A landscape with many valleys, sampled at points; each row gives a point and its height.
From any point a ball takes the steepest step (drop divided by distance) to one of its 2 nearest points. It stops when none of these is lower. Distance is the straight distance between rows; heights are no part of it.
Q782: [ 22 -55 -33  14 -13  -3   5   9   8  15 -31  12 -43  27 -22  34   2 -24
 -33  40  36]  h=307
Q706: [-50  18 -20 -56  -7 -22 -52 -17  -1  12   6  12   8  21  16  74  16  -9
 -41  -5  16]  h=342
Q406: [-16  38 -10 -15  16  -9   4 -21  -7 -30  27 -40 -13  -6  19  10  32  53
 -27 -50  13]  h=645
Q18: [ 11 -23 -33 -43  -8   2   9  17 -15 -10 -10  22 -31 -31   2  32  15  16
  23  -3   6]  h=291
Q476: [ 40 -39  -3 -27 -27 -16  33  31 -45  -6  22 -43  40 -24  29   4  36  38
  64 -16 -12]  h=309
Q929: [ 17  20 -42  19   2  15 -23  15  -4   3  39  49  -2 -27 -12 -29 -26  11
  70   7  -4]  h=302
Q586: [-38  20   9  17 -84   5   8  23  58 -32  -7 -24 -16  27   3  -6 -13 -17
   4   9  17]  h=298
Q660: [ 29 -56 -27 -37  35 -21  26   5 -33   5 -26  38 -42 -19  18  39  -6  -6
 -23  11 -25]  h=352
Q590: [-55   9 -29  21 -14  -6  -7   9 -19  50 -53 -10  26  25   3  48 -17 -16
 -22 -32  10]  h=514
Q422: [  9 -66 -50  -5  29   2  34   6  -4  40 -49  23 -49  -2   1  27  23  11
 -28  42   1]  h=371
Q917: [  2  89  14  -8  15 -23  34 -30  11 -45  -3 -33  14  -4   3  -6  19  33
 -21 -61  27]  h=613
Q875: [-25   4  21  -6 -10  28  22 -12 -15 -11  21 -32 -22  30   3  -7  58  32
 -22 -29   7]  h=677
Q106: [-21   4  55  19  -9  -4   5  19  -5   9 -36  23  -2   5  27  58  -1 -50
   6 -37 -22]  h=58
Q403: [-25  47   6 -19  11  11  12   8   5  41  12  19   2 -47   6  -5 -11  84
  -8 -12  33]  h=420
Q492: [-15 -24  31  26 -46  -6  -1  30  13  -1 -23  30   0  19  11  30 -41 -73
   1   6 -35]  h=154
Q482: [ 12  50  32 -29   9 -22  -2  13  48 -65 -18  11  46  14 -24 -13  -4 -15
  35 -35 -18]  h=528
Q41: [ 45 -34 -37  -3 -16 -12   0  52  17 -18  36 -22  -4  -1  56  55  51   4
  29  -7  -3]  h=149
Q579: [ 16   9 -20 -31  18  -6  18  20  25  79   3  -7  26 -42   8   9 -41  87
  -1  -2  28]  h=367
Q686: [ 72   9  48 -21  13 -27  -7 -17 -37 -39  23   1  23   5 -20 -21  35 -12
 -18 -25  -4]  h=402
Q171: [ 12  79  40  -2 -11 -12  28   3  12 -57 -22   9  35 -18   2  16   4   0
  14 -65 -12]  h=571
Q523: [-14 -23  68  14  -4  27   9   6 -16  -7  -6 -16  25  27 -19 -41  42 -32
   7  -4 -45]  h=744
Q468: [  0  22  17  -7  16  -6 -35   5  30 -38 -50  14  26 -11 -49 -22  15 -47
 -19  42   5]  h=470
Q5: [ 24 -44 -62  -6  47 -15   1  -6  -9   1  15 -55   0  -7  35 -26  -5  19
 -28  10 -24]  h=229
Q312: [ 27  -8 -55 -36  -9  -9   0  28  22   9  22  20  -7 -13  13  66  36  22
  50  12  11]  h=228
Q933: [-15  -6  -5  24  59  38   4 -13  -6  72  -3  -5 -15 -36  17  18  -6  36
  -2  -8   0]  h=349
Q236: [ -1 -19 -57 -13 -21   5 -36 -36 -13  -5  27 -32 -16 -20 -22 -42 -10 -22
   5  53  -6]  h=204
Q104: [  9  21 -10 -25 -13   1  -6   9 -10 -26   1  48  -7  -2 -18  10   9 -23
  21   0  29]  h=354
Q223: [  2  24  57   6  14   7  26  27  32  21   6  45  14 -23 -13 -37 -29  52
  -3  -3  13]  h=485
Q974: [ 32 -61  24  52  11   2 -20  19 -31  25  29   1 -18   9 -13 -15  16  10
 -52  38  12]  h=623
Q830: [ 80 -20  25  -1   8 -10 -10  18 -55 -16  24  -4  15 -42 -17 -24  23  14
 -24   0  20]  h=394
Q262: [  6  28 -12  -6  -3  25  54 -35   7  43 -22 -38  18  -5 -15 -16 -41  23
  19 -27   3]  h=292
Q132: [  1 -47  40  22 -48  -1  13  28   8  21 -17  36 -49  17   4  22 -18 -28
 -12  33   6]  h=231
Q109: [ 45 -36 -11 -35 -12 -15  24  -5 -24  23  16 -62  28  11   4  -1  14  15
  18 -17 -35]  h=363
Q180: [ 26 -10  -6  50   7  15   7  14 -34 -40   3 -10 -30 -24  15   7 -33 -46
  27 -39 -21]  h=476
Q698: [  0  14   8  76 -20  11 -27  13  30   5  51  16 -20 -31  13 -47 -20  12
  72  36  -8]  h=213
Q960: [ 47  26 -29  39  -8  26  -9  14  26   6  32   4  31  11 -31 -27 -21  -1
  60   1   4]  h=369
Q516: [ 37 -28 -19 -24  17 -15  25  -7  -1  69 -23 -15  30 -21 -30 -14 -19  37
 -16  33  19]  h=306
Q679: [-16  25 -10 -43  19 -49 -40 -36 -20 -13 -22  53   2  16  -1  69 -10 -52
 -20  -8   5]  h=269
Q851: [-19   4  46  53  20   6 -13  24  23  25   3  38 -16 -39  11 -25 -21  32
 -12  34  42]  h=539
Q71: [-22  45  17 -17  -1  27  35 -14  35   7 -43  22  -7  34   6   8   4  -1
 -18 -15 -13]  h=104
Q273: [ -2  -9  17  62  -4  10 -45  29   6 -29  47   5  -9 -15  -2 -50  13 -14
  28  41 -32]  h=285
Q491: [ -6  -4 -28  12  47  32   7  -1 -15  21   2 -42  -9 -62   0 -20  12  41
   2  17  24]  h=408
Q589: [ 10 -12 -35 -23 -28 -24  37  22  -5 -13  24 -35  11 -28  68  33  55  17
  63 -10 -42]  h=234
Q462: [-14  39   5  28  54   0 -23 -24   6  25   3 -16  34   7  18   9   7   4
 -32 -34 -26]  h=230
Q548: [ 31 -15  -7 -12  40 -31 -22 -17 -24   4  60 -22  16  55  38  -8 -21  23
 -19 -45 -27]  h=220
Q521: [  2  -7 -35   9  53  -8   2 -39 -26  23  18 -24   0  20  21   8 -19  22
 -25 -43 -36]  h=152
Q733: [ 41 -32 -53 -33  11  -8 -13 -14   3 -17  31 -27 -26 -12  15  -9 -16 -15
 -13  27 -29]  h=267
Q863: [-17  17 -43 -47 -12 -11 -29 -21 -22  13  15   0  13  -7 -11 -17 -50   2
   9  23  -7]  h=108
Q533: [-62  30 -25   7  22 -12 -35  -2 -13  23 -47  10  35   6 -15   3 -29   4
 -37  -6  30]  h=564
Q289: [-32 -25 -36 -38 -30 -27 -45   1 -23  20 -26 -30  16   6  16  64 -18 -21
 -50  20  24]  h=401
Q3: [ 45  -9  40 -20  21 -28 -28 -38 -18 -24  70  20  22  56  -6  15  47 -24
  -6 -17 -37]  h=353
Q212: [  3  63  14 -35  -2  14  48 -19   8  19 -45  -2  15 -23 -22  15 -18   8
   6 -30  24]  h=215
Q75: [ 18 -43  40  51  -9  35  47   3 -35  33 -33  -6   2  13  -6   3   6 -27
  40 -23  16]  h=708
Q839: [ 38  -5 -16  -1 -19  13 -13  -6  14 -56  39 -31 -25  13   6 -19  -2   0
 -24   4  12]  h=317
Q975: [  1 -19  -8 -29 -16  -5  58 -35 -49  31 -30 -43   4  22  -3 -10 -25  23
   8 -44 -27]  h=360
Q246: [-44  33  12  -5   3  44  -7 -11  35  45 -14  29  -6   0   0  29   5 -25
  25  12 -31]  h=212
Q235: [ 51   5  -7  65  -9  24  15  21 -14 -36   1  -7   7  26 -13 -23 -13 -28
  59 -33  -9]  h=428
Q576: [ 19 -30 -17 -85 -25 -26  42  -8  -6 -14  27 -49   4  14  33 -12  10  37
  -1  -3 -12]  h=404
Q160: [  0 -17  27 -63  25   0 -39 -26 -13  -6  49  42 -24  17  -4  -6  43   4
 -63  37   8]  h=674
Q907: [ 11 -60  21  52  28  -8  -4  23 -22  32  -4  56 -34 -17 -15 -14  -7  18
 -34  23  25]  h=589
Q376: [  8  12 -10  -2   0 -23  -7 -25  36 -42 -14  15   6  33 -13 -40 -40 -49
   4   9 -32]  h=425
Q609: [ -3 -11 -60  -6  -3 -21 -19   1 -28  11 -34 -39  40  22  -3  46   3  -9
 -15 -13  39]  h=453
Q83: [ 21 -33  32   1   9  19 -33 -15  -3  15  44   8 -21  26 -15 -42  38   9
 -60  24 -11]  h=650
Q332: [-31   3  42  17  21  18   3  24  46 -20 -49  15   8   7 -47 -22  29 -18
   6  30  -4]  h=520
Q355: [-14  11  20 -37   5 -36 -26 -29 -15 -46  36  38 -31  12  -3  42  72  20
 -54   2  32]  h=700
Q595: [  2   6 -38  43  18  37  14  -5  35  17 -16 -13 -43 -15  15  33 -22 -29
  14  13  19]  h=545
Q222: [  8 -40  57  30 -24   1  24  -9 -61  20 -41 -16  24  24 -21 -17  -8 -36
 -20  -3 -25]  h=748
Q84: [ 39   7 -28 -60  11  -2   5 -39  18  31  -2 -36  14  -5 -14 -10  20  38
 -42  34  44]  h=248
Q677: [-55  18 -25  73   0  24   8   9  28  30 -34  20 -14  -4  -6   3 -24 -10
  53  14  36]  h=598
Q639: [-60  22   6  24  52  41  -4  -4  26  66  -4  30 -31 -36  33  40 -12   8
  10   7 -14]  h=290
Q340: [-44 -10  29  67   9  48  39   4  -4  29 -33  24  -8  13   5  -8   1 -17
  64 -28  12]  h=661
Q39: [-76  -5   1 -17 -13  10 -16  12  27 -46 -45  25 -10  51 -25 -11  18 -25
  -9  22   8]  h=452
Q271: [-34  17  59  -3 -57  33  24  24  35 -43  18 -25 -12  -2  29 -21   1 -10
   7   0 -15]  h=237
Q836: [-62 -25  -3  43 -62  -6  -3  19  26 -41 -19  -7 -13  70  -9 -15  -5 -24
   8   5   1]  h=368
Q184: [-35  -5 -20  66   7   9  -3  -8  -7  16  -6 -64  -9 -69   8 -14 -20  27
   0  31  41]  h=458
Q27: [-13   1  -1   6 -35 -43 -16  -5  60 -33  15  23 -16  40 -11 -58 -31   3
  21  34 -46]  h=370
Q362: [-35  14  52   1 -36   2  21  43   8 -42  -6  22 -22  17  25  12   5  -8
  13 -36 -18]  h=167
Q379: [-44  68  35 -25   5  22  15  -7  19  14 -67  20  30 -57 -15  12 -14 -20
  10  19  23]  h=308
Q461: [ 41   0  -4 -55 -39 -13  11   8  15 -45  30 -31  -4  21   4  -6  15  33
 -14 -13  31]  h=361
Q177: [ 26  42   8 -45  37 -27 -22 -20  29 -40  12  47  34  35 -14 -32 -39 -38
  36  -3 -39]  h=475
Q604: [-36   6  29  33 -12  47  -2  -1 -16   2   9 -42  20   3  -3 -33  51  -4
  15 -13 -11]  h=713
Q7: [-17  25  -6 -36 -26  -3   0   0   9 -11 -44  39  18 -28 -46  -8  -5 -35
 -11  33  22]  h=417
Q849: [ -2  16 -16 -55 -11  -5  -2 -44  11  18  31 -27   8  13 -19 -42 -27  29
 -22  28  22]  h=192
Q790: [  5   0 -15   4  49 -24 -15 -17 -15 -18 -20  63 -30  11  -1  77  17 -60
 -15 -25 -30]  h=183
Q967: [-33  -1 -41  47  15  -6 -22  -1 -13  26 -42 -42  12 -36  -2  -2 -23  36
 -57   5  49]  h=506
Q88: [ -7  11  20 -10  21 -41 -20 -35 -23 -29  61  18  18  44  16  -6  14   8
  16 -37 -42]  h=294
Q773: [ 34 -29 -16  53  11  17 -10  21  -7 -11   7  -4 -31 -38   8  17  -8 -39
  15  10  18]  h=509
Q881: [-14  -1  25 -22 -71  -6   1  15  25 -22  33   6  -3 -16  -5 -55 -34   4
  14  15 -26]  h=300
Q161: [ 48 -19  19  36  -7   0 -42  31 -49 -23  41  10  14 -28 -10 -45  -8  -1
   2  15  -9]  h=348

Call two points neighbours if one is among the 2 nearest of the other. Go from one point of each pair to the other, from neighbour to neighbour, staying as low as possible. Name the highest point that can't be avoided.
Q521 and Q863 | Q733
Q71 and Q41 | Q109
Q698 and Q863 | Q686

Where does a ball stop that starts at each point below?
Q523 | Q106
Q222 | Q698
Q83 | Q863
Q482 | Q106
Q967 | Q71
Q332 | Q106
Q468 | Q41
